Each row is a point on a landscape with many valleys, with its height.
From any point a ball rolls to the lowest of the 4 points nearest to it. It stops when none of these is lower. Distance is the straight distance between rows; heights are no part of it.
<132>: [139 152 117 174 198 117 164 105 150]  h=50.4
<214>: [159 153  82 121 188 102 214 152 150]  h=46.5
<524>: [147 159 107 102 101 111 134 163 102]  h=56.3
<665>: [128 137 141 125 114 129 110 130 115]  h=22.3
<139>: [136 146 127 180 195 122 161  97 152]  h=30.2
<1021>: [138 149 134 173 181 127 150 103 142]  h=5.1
<90>: [154 161  90 141 179 111 189 138 141]  h=43.8
<944>: [113 120 111  67  53 133  78 173 117]  h=70.5
<1008>: [144 154 119 162 174 122 155 113 137]  h=90.6
<747>: [ 88  64 157 107  84 155  82 113 129]  h=8.4
<823>: [112 114 137  93  76 137  84 147 118]  h=26.3
<855>: [ 93  65 145  87  65 151  75 126 140]  h=29.6
<89>: [ 80  39 162 115  75 161  87 102 136]  h=22.9
<557>: [ 99  94 144  98  70 145  81 133 122]  h=10.4
<81>: [146 157 119 124 124 119 135 140 115]  h=21.9
<951>: [122 126 150 129 111 136 102 124 112]  h=31.0
<342>: [139 151 134 160 165 124 140 110 130]  h=69.7
<950>: [147 158  96 154 194 112 185 125 149]  h=54.8
<35>: [151 154 113 113 114 116 138 157 109]  h=31.1
<565>: [148 157 115 160 178 119 164 120 141]  h=14.4
<98>: [136 146 124 191 208 121 158  90 164]  h=23.0
<180>: [ 97  67 171 127  94 150  82 102 122]  h=18.9
<25>: [119 120 143 118 104 134 100 130 110]  h=18.8
<146>: [106  92 166 127 100 149  90 111 118]  h=28.7
<443>: [160 162  95 118 136 110 167 153 117]  h=28.0
<968>: [ 80  22 157 109  63 170  91  98 146]  h=38.0
<488>: [101  91 133  80  60 147  73 138 129]  h=48.3
<215>: [138 146 114  95  93 123 116 157  99]  h=29.0
<408>: [129 139 137 137 121 127 112 125 114]  h=27.6
<464>: [136 146 141 153 141 125 124 120 119]  h=36.7
<879>: [125 130 160 160 143 134 115 101 121]  h=49.9
<20>: [156 162 103 138 153 113 171 138 132]  h=16.7
<522>: [127 135 114  90  77 124  99 165 104]  h=48.2
<272>: [148 157 114 155 166 118 159 119 135]  h=68.3
<428>: [136 143 132 191 197 125 148  90 153]  h=18.7
<988>: [113 109 170 148 121 138  99 102 116]  h=79.0
<18>: [145 156  93 155 204 110 191 126 160]  h=52.3
<362>: [130 142 127 106 100 127 108 148 108]  h=14.5
<609>: [153 143  73 119 200  99 225 155 159]  h=47.9
<523>: [122 112 169 170 146 138 114  91 119]  h=7.3
<894>: [138 155  97 165 208 117 188 116 160]  h=57.6
<661>: [127 129 156 146 130 131 109 114 119]  h=19.3
<193>: [106 104 155 119  95 143  91 122 117]  h=14.2
<652>: [134 131 157 181 166 125 129  89 136]  h=66.8
<383>: [153 142  70 113 206  94 231 157 164]  h=49.2
<589>: [138 152 126 121 117 125 126 136 109]  h=19.4
<311>: [134 139 149 171 160 128 132  98 132]  h=62.6
<387>: [129 134 138 118 102 132 104 133 111]  h=18.4
<591>: [ 95  85 161 112  84 147  84 121 124]  h=7.8
<704>: [111 101 163 133 109 145  95 110 114]  h=49.8
<249>: [102  85 169 133 107 146  92 105 118]  h=47.1
<810>: [143 157 105 165 195 113 181 117 152]  h=72.1
<339>: [109 113 148 107  95 138  90 133 111]  h=18.3
<611>: [141 153 112 112 110 118 129 156 106]  h=22.4
<400>: [145 157 125 148 148 123 143 126 125]  h=27.1
<530>: [137 151 120 117 109 123 120 144 106]  h=17.6
<753>: [148 150  81 142 203 107 210 139 157]  h=48.4
<771>: [151 161 105 141 165 114 171 133 136]  h=29.8
<654>: [ 86  50 148  90  57 162  79 114 140]  h=34.9
<306>: [108 105 158 123  99 141  87 115 118]  h=25.1
<192>: [153 163 108 115 122 108 150 153 112]  h=34.5
<1005>: [107  97 134  85  67 145  74 149 124]  h=43.0
<647>: [119 123 125  85  71 134  88 156 111]  h=39.2
<467>: [137 150 120 108 102 124 124 151 107]  h=19.0
<853>: [102  84 154 102  80 149  78 127 125]  h=5.0
<257>: [148 155  90 147 194 110 194 132 154]  h=47.0
<416>: [117 126 115  71  64 125  88 170 112]  h=61.5
<914>: [108 108 114  63  53 136  73 160 127]  h=77.5
<732>: [106 109 141  98  80 140  81 137 122]  h=18.1
<667>: [122 128 134 105  90 128 101 146 109]  h=11.3
<1026>: [143 157 122 137 140 121 135 129 120]  h=25.7
<820>: [152 162 107 124 131 111 153 147 117]  h=26.2
<829>: [109 109 130  81  63 136  79 153 123]  h=61.7
<1015>: [135 139 151 181 168 128 132  88 137]  h=66.6
<423>: [168 158  84 115 155 102 194 152 130]  h=49.6
<129>: [159 165  98 124 143 108 165 152 122]  h=16.6
<158>: [115 122 131 100  85 135  91 144 112]  h=15.3
<994>: [139 152 127 150 147 126 136 119 125]  h=4.8
<236>: [100  99 153 111  93 146  85 119 115]  h=12.2
<112>: [135 140 145 157 146 127 128 111 125]  h=47.8
<974>: [138 150 110 181 210 116 170 103 161]  h=35.3
<172>: [ 84  37 157 104  61 162  85 109 143]  h=28.6
<737>: [150 157 112 131 136 115 151 138 119]  h=25.5
<355>: [155 156  90 136 181 107 194 141 146]  h=44.8
<964>: [160 165  96 127 150 111 169 144 124]  h=9.6
<860>: [136 147 136 146 132 126 127 126 117]  h=33.8
<255>: [ 92  71 160 108  79 153  80 116 125]  h=7.6
<273>: [116 109 169 161 135 135 110  93 118]  h=51.3
<392>: [159 157  83 122 177 101 203 153 140]  h=46.3
<478>: [ 97  79 145  88  67 146  81 132 134]  h=20.5
<752>: [152 144  77 128 206 102 216 148 163]  h=47.7
<689>: [101  96 141  91  69 147  79 136 127]  h=18.0
<538>: [148 161 117 146 152 118 151 128 130]  h=35.6
<662>: [135 145 135 183 191 123 147  90 150]  h=23.1
<746>: [ 88  53 168 124  89 154  88 101 128]  h=15.1

For each start below, name every point that the ball comes to, in order.
<236> -> <591> <853>
<311> -> <112> <994>
<35> -> <81> <589> <530> <362> <667>
<98> -> <428> <1021>
<737> -> <81> <589> <530> <362> <667>

For each start below, name the point where the ball stops.
<914> -> <853>
<810> -> <1021>
<704> -> <853>
<25> -> <853>
<180> -> <853>
<894> -> <1021>
<944> -> <667>
<609> -> <964>
<823> -> <667>
